A landscape with many valleys, sampled at points; each row gives a point and its height.
A ball rolls from a point to whichever of its 2 nearest points has the largest drop for the distance, and stops where none of them is lower. Distance is the straight distance between rows; heights are no part of it.
dekev: [ 26  14  30  -8   0  37 -19 -12  -5  15 -23  40 -15  -2  17 -44 -18 -25
   5  38  11 -48 -17]  (h 506)
Beba: [ 24  24  37 -22   6  24 -12 -44  -1  -9  14  33  -3  10   0 -15 -22   8
   0  25   5 -34 -29]  (h 516)
voz: [ 21 -34 -20  38  15  11  -8  18 -33   9 -61  -3 -38 -19  24 -48 -19 -60
 -12 -25  18  21  24]  (h 454)
pak: [ 11  26  40  23  15   6  -1 -59 -40 -21   9 -17  -4  62 -16 -24 -33 -28
   4 -34  51 -36  -3]  (h 282)
vizut: [ -1 -12   6  50 -31 -12 -66 -16   5 -22  30 -17  15  77  -9  31  18 -18
 -15 -66  -8 -35   0]  (h 286)
Penun: [-20 -25   0 -11  52   5  45  -4   6  33   7 -12 -30 -23  68 -71   4 -19
  46  64  12   3  50]  (h 521)
rur: [ -1 -16 -34  10  14 -10   3  30 -10 -42 -39 -25 -26 -18  15  26  -7  -8
 -12 -82 -18  46  28]  (h 405)
sono: [  0   5  36  42 -23   5 -59 -67  16 -27  43  -3  27  84 -27  25  12 -17
 -13 -64  -9 -53 -23]  (h 259)
zage: [-28   6  11  -2  -2  -1  28   6  -6  57  32 -30   8  16  18 -37   9  -8
  46  60   8 -23  24]  (h 383)
zuv: [  7  -4 -16  29 -56 -27 -44  41 -13   6 -39  19  -8  -5 -52  28  12 -18
 -16 -18  34 -13 -13]  (h 146)
sig: [ 11  15  41  34 -32  11 -41 -39 -23  19 -21  29  -7  39 -32 -16  -3 -24
   2  -2  43 -68 -27]  (h 622)
kel: [  55    3   -7   24   38   39   -1   -4  -13  -32 -103  -13    8   -2
  -10   -5  -20  -47  -33  -47    2   15  -35]  (h 247)
Fuvi: [-12  31  36 -24   6 -21  30 -56 -28 -34  47 -16  -1  18 -44  16 -30  29
  11 -22  53   0  -4]  (h 531)
Rozu: [-13  -1 -34  15  24 -18  20  11  -3 -80 -44 -38  -7 -20 -16  53 -16   2
 -13 -97 -10  55  14]  (h 384)
Satut: [  1   3 -12 -14  12   8  -8   0  30 -74  -6  11  13 -63 -26  76 -13  26
 -61 -63 -63  71 -26]  (h 140)
Voli: [-21   7 -35 -19 -29 -25  22  59  27  34  20  -6  18 -11  11  28  29  35
   6  25 -26  23   4]  (h 313)
napot: [ 11  17  40   8 -52  12 -36 -28   9  25  -4  35   6  22 -48  10   8  14
   9  18  29 -70 -35]  (h 631)
nifen: [-20  -9   5   4  11 -23  17 -24 -41 -27  57 -44 -16  49  21  -3  -8   1
  28 -38  25   6  41]  (h 368)
tevo: [ 34  15  29  30  44  27   8 -55  -6 -69 -12 -54  39  51 -17  29 -17 -29
 -28 -64   7   7 -20]  (h 238)
mipe: [-25  33 -13  18 -36 -11  22  53  16 108 -27   4  29 -24 -34 -15  14   9
  16  63  12  -7 -19]  (h 277)
rudor: [  2  -3   7 -40   6   8  -1  -8  17 -12  49   6  14  11  19  10   6  30
   0  28 -30 -11  -9]  (h 232)
bebo: [ 56   2  -1   1   5  36 -34  13  17 -26 -68  52   1 -31  -8   8 -15 -16
 -56 -26 -32   4 -49]  (h 295)
dozin: [ -7   7  34  23 -29 -12 -43 -57   8 -37  63  -7  25  57 -43  42   7  13
 -21 -45   4 -23 -21]  (h 233)
kanur: [ 15 -28 -38  21  21  -2  -3  27 -12 -11 -64   0 -41 -33  31 -13  -7 -36
 -19 -50 -12  41  30]  (h 431)
fikik: [-15  -1 -42 -12 -49 -46  14  72  15  19   6  -5  12 -33 -15  63  32  41
   0  -5  -8  33  -6]  (h 268)
pobe: [-31 -24   0  39 -42 -10 -16  17 -11  69  55 -41   1  36  19 -26  29 -30
  40  31   5 -36  34]  (h 392)
fegu: [ 23  -6 -22 -22   0  -5   9  51  16  24 -52  47 -24 -72  20  -5  10  10
 -12  31   3  31 -10]  (h 228)
pufe: [  6  33  50 -27  10   8  18 -65 -12 -25  49  -1   6  17 -20  -2 -25  26
  12   8  30 -18 -12]  (h 525)
roru: [-67  34 -22   9  10 -16  36  42  26  97  25 -29  33   5   0 -54   7   8
  39  58 -24  -1  18]  (h 366)
lizok: [  3  -4   2 -71  39  -3  45 -12  36 -35  25  24   4 -48  27  24   8  65
  -6  21 -36  45  -4]  (h 308)
digip: [  67   13    7   23   47   38   14  -18  -12  -60 -108  -43   28   -2
  -41   27  -18  -41  -30  -41   11   17  -42]  (h 213)
Davib: [-32 -23  -8 -34  25 -15  40 -12 -11  -5  53 -32 -14  18  55 -21  10  12
  36  21  -3   2  48]  (h 297)
rade: [ -1 -28 -12  59 -33 -27  -6  17 -53  29 -27 -25 -30 -10 -43 -27 -13 -51
  24  -7  70  -2  38]  (h 587)
lar: [ 47   0 -14   5  30  35 -16  11 -12 -20 -96  25 -23 -25   7 -18 -20 -32
 -37 -34  -4  14 -18]  (h 279)
Riv: [-82   6 -30  -4  21  -7  22  42  31  70  60 -46  43  37  33 -43  23   3
  39  59 -50 -10  28]  (h 427)
bemet: [ 12 -30  -8   7  38   9   6  -4 -19   1 -29  -1 -39 -15  63 -54 -10 -43
   3   2   1  18  36]  (h 478)
tuza: [ 15   6 -13 -22 -30   7 -22  33  29   1   7  38  10 -25  -4  35  16  29
 -23  17 -35  -5 -29]  (h 656)
sot: [-20  -9 -33 -36  10 -12  17  48  40  23  20   7  17 -21  45  12  24  40
   8  39 -53  22   4]  (h 347)
ralip: [ 69  25  38  24  42  46  20 -56  -7 -61 -70 -34  50  16 -47  39 -22 -37
 -39 -41  10   5 -50]  (h 177)
Tifir: [-12  25  51  13 -10  -6 -10 -59 -27   3  51 -14  -6  67  -9 -20 -11  -3
  32   1  50 -57   5]  (h 303)
Fub: [ 40  16  11  -5 -14  27 -36   3  11  -4 -35  55  -2 -21 -11  -2 -13  -4
 -34  -1 -14 -22 -46]  (h 284)
Lapa: [  0   0  10  -6  25   3  47  -8 -14  53 -14   0 -32 -33  23 -64  -4 -19
  42  63  38   1  22]  (h 544)
laled: [-12  14 -20  -3   8 -25  25  -3   5 -89 -20 -21  -2 -50 -53  69 -23  27
 -26 -81 -13  63   2]  (h 367)
foz: [  6   8  14   7  -7 -15  20  -9 -57  37 -43   2 -31 -27 -52 -34 -25 -16
  22  31  90  -9   9]  (h 565)
buvik: [ 31  21  26  33  37  22   5 -53 -24 -36 -18 -35  13  65  -4 -15 -31 -43
 -13 -58  18  -9 -11]  (h 262)
dab: [-34 -55 -35 -14  38 -21  43   7 -11  -9  22 -20 -38  -7  78 -28  22  -1
  35 -15 -21  39  80]  (h 424)
dataf: [ 13 -12 -26 -21   5   8  -6  19  27 -59 -13  11  -8 -40  10  49  -2  26
 -43 -60 -50  58  -8]  (h 145)
rab: [-37  37  -4  19  -9   3  32  35  12 117  -3 -12  30 -11 -19 -50   4  -6
  38  68   2 -18   2]  (h 316)
nufo: [ 33  27  27  27  16  14  -3 -42  -8 -58 -34 -25  30  19 -55  29 -30 -17
 -37 -53   9   3 -32]  (h 212)
neveb: [-19 -20   1  48 -32  -9 -63 -25 -20  -5  47 -24  -3  92  21  -5  13 -28
  12 -43  -2 -44  21]  (h 312)
Siv: [ -9 -19 -35 -48  11   8  -5  56  65  -4  28  26  30 -16  44  24  36  46
 -19  55 -80   9 -17]  (h 328)
zamu: [ -5  15  -8 -10 -53 -35  -4  35   1   1  -1   4   4 -20 -46  48  14  32
  -9  -2  24   9 -11]  (h 216)
zili: [-19   3  -5 -29  29 -13  42 -33   0 -82  13 -13  -4 -55 -25  61 -20  46
 -20 -68 -23  68   6]  (h 352)
sife: [  2  -1  -9 -56  42   0  45  12  34  -4  -6  25  -9 -40  39 -13   9  44
  12  43 -14  26   4]  (h 285)
suku: [-26 -31 -13 -11  32 -19  32 -22 -30 -15  44 -38 -34  25  59 -31  -7 -11
  34 -22   4  20  65]  (h 353)
tafiz: [ 28 -15   6   3  27  32 -11  -4 -18  18 -47  24 -38 -16  41 -66 -24 -46
   2  28  10 -16   8]  (h 494)
figu: [  5  19  20  38 -24 -21 -41 -28  -2 -36  -2  -2  17  37 -60  30  -8   0
 -28 -52  27 -21 -18]  (h 196)
giba: [ 18   8 -34 -25 -28 -14  10  68  17  23 -43  28  -6 -63 -19  29  15  36
 -13  22   2  30 -23]  (h 193)
kar: [ -2  -6  17 -67  50  17  27 -47  28 -63  48  26  12 -40  22  27 -12  53
 -32   7 -57  48  -7]  (h 324)
rinad: [-14 -19   0 -55   6  17 -10 -25  33 -32  87  12  40  18  11  34  17  53
 -19  38 -68   7 -17]  (h 265)
sinav: [ 17  13  25  -6  10  10  23 -14 -40  38 -38  16 -34 -26  -9 -59 -23 -23
  23  47  62 -11   3]  (h 556)
riduk: [ 11   5   3  20 -37  -7 -48   9  -7  -8   0  14  -3  17 -13  22  -3  -4
 -21 -30   4 -18 -16]  (h 151)
rem: [-25 -10  11 -16  -7 -11   0 -26 -13 -15  88 -26   1  65  19   8   9  21
  20  -4  -6 -19  28]  (h 339)
Galal: [ 20 -10 -10  32 -65  -3 -61  43  -8  39 -68  51  -3 -22 -61  16  14 -14
 -21   4  29 -34 -40]  (h 197)
luse: [  3   2  14 -49  42   4  43 -51  12 -72  29  13  -3 -52  -4  46 -14  50
 -28 -43 -44  63  -3]  (h 338)
torap: [  2   3   8  28 -13 -19 -10  -3 -50   7 -40  -7 -23   5 -46 -18 -21 -32
   8 -20  67 -11   9]  (h 575)
buza: [ -4 -23  -3 -16  45  15   7  -6   1   0   4   4 -28   0  78 -53  -3 -20
  24  40 -10  -3  38]  (h 497)
zoz: [-30   7   1 -42  35  -4  47  -5  12  23  38 -19   7  11  43 -33   9  21
  35  63  -5  -2  24]  (h 342)
teno: [ -3   2   3  27 -45  -1   2  27 -11  66 -10   1 -12  -9 -18 -21  14 -23
  32  45  36 -29   4]  (h 214)
vavev: [-69 -22 -41 -15  51  -7  35  43  42  42  33 -23  32   0  65 -43  25  -1
  33  67 -47  17  39]  (h 479)
naki: [-21 -27   1  44 -31 -11 -43  -9 -24  28  42 -24 -11  59  30 -22  13 -34
  29  -4  10 -36  34]  (h 344)
led: [ 20   6  -4 -26 -23   7 -28  21  29 -45  -3  41  13 -67 -30  69   0  34
 -61 -23 -48  46 -42]  (h 194)
Lir: [ 42  15   5   0 -14  29 -42   7  27 -34 -32  45  18 -45 -42  43 -15   4
 -69 -25 -41  16 -60]  (h 252)
ponu: [ -2  24 -25  -8 -37 -23  20  59  10  65 -37  24  14 -39 -40  14  23  26
  -1  41  13  13 -21]  (h 234)
vufi: [-19   5  31   6  -6  -5 -23 -53 -12 -22  81 -23   9  79   1   1   0   7
  15 -12  13 -44   4]  (h 321)
nit: [-36 -49 -42 -13  37 -21  38  32  23  19  32 -17  -8  -8  78 -24  27   1
  41  39 -38  30  59]  (h 484)
vafu: [  2  -4 -21 -31  33   0  34  29  33  27 -38  38 -17 -57  55 -29  11  16
  11  69 -12  26   4]  (h 260)
bufi: [ 16   5  -7 -23  16   6   7   1  10 -43  -5  14 -10 -29   9  19 -14  18
 -29 -34 -19  32  -8]  (h 175)
Fera: [ 14  21  13 -11 -41   8 -18  13  14  31   5  31  18   3 -11  15  17  24
   2  39   0 -41 -32]  (h 643)
nopaz: [  6  -5  -1 -23   5  -2  -3  -7  -1 -25  21   0  -9   5  17   9  -5  18
  -3 -17  -6   6   3]  (h 202)
mopub: [ 41  -3  -2  29 -42  34 -67  30   8  23 -67  66  -5  -9 -20  -5  -5 -25
 -32  -3  -7 -45 -37]  (h 246)
pitaf: [-14 -12 -24 -31  11 -23  36   8  -6 -10  26 -10 -23 -11  33  10   8  27
  15  -5  -4  31  29]  (h 241)
mev: [-19  11  -8  16 -56 -28  -5  30  -6  43  13 -12  14   9 -29  18  22  12
  19  20  28 -15  -6]  (h 157)
nama: [  0 -22  16  65 -42   1 -31  -5 -46  55  -5 -12 -25  20 -27 -47  -1 -59
  32   8  66 -36  24]  (h 603)
fimut: [-25  -2  11  40 -31   8  -7  12  -6  82  26 -28  10  19   1 -49  20 -37
  51  61  19 -48  25]  (h 420)
Naf: [-27 -23 -24 -50  -3   9 -14  27  55 -11  77  11  51  29  25  38  37  53
 -15  44 -85  -6 -14]  (h 294)
kip: [ -5   8  37  48 -35  -4 -29 -37 -42  30 -15  -3 -15  46 -37 -39 -11 -42
  31  -1  69 -57  -1]  (h 614)

Call two points neighbours if one is among the 2 nearest of the other. Go from one point of each pair to the other, from neighbour to neighbour, staying as low as possible. Name the highest point that can't be avoided.
ralip / zuv: bebo
Davib / giba: nit
mev / ralip: sot

Where does a ball stop that starts at each point below?
Siv: Satut
vizut: zuv
kar: giba
nifen: ralip
kip: bemet
kanur: giba
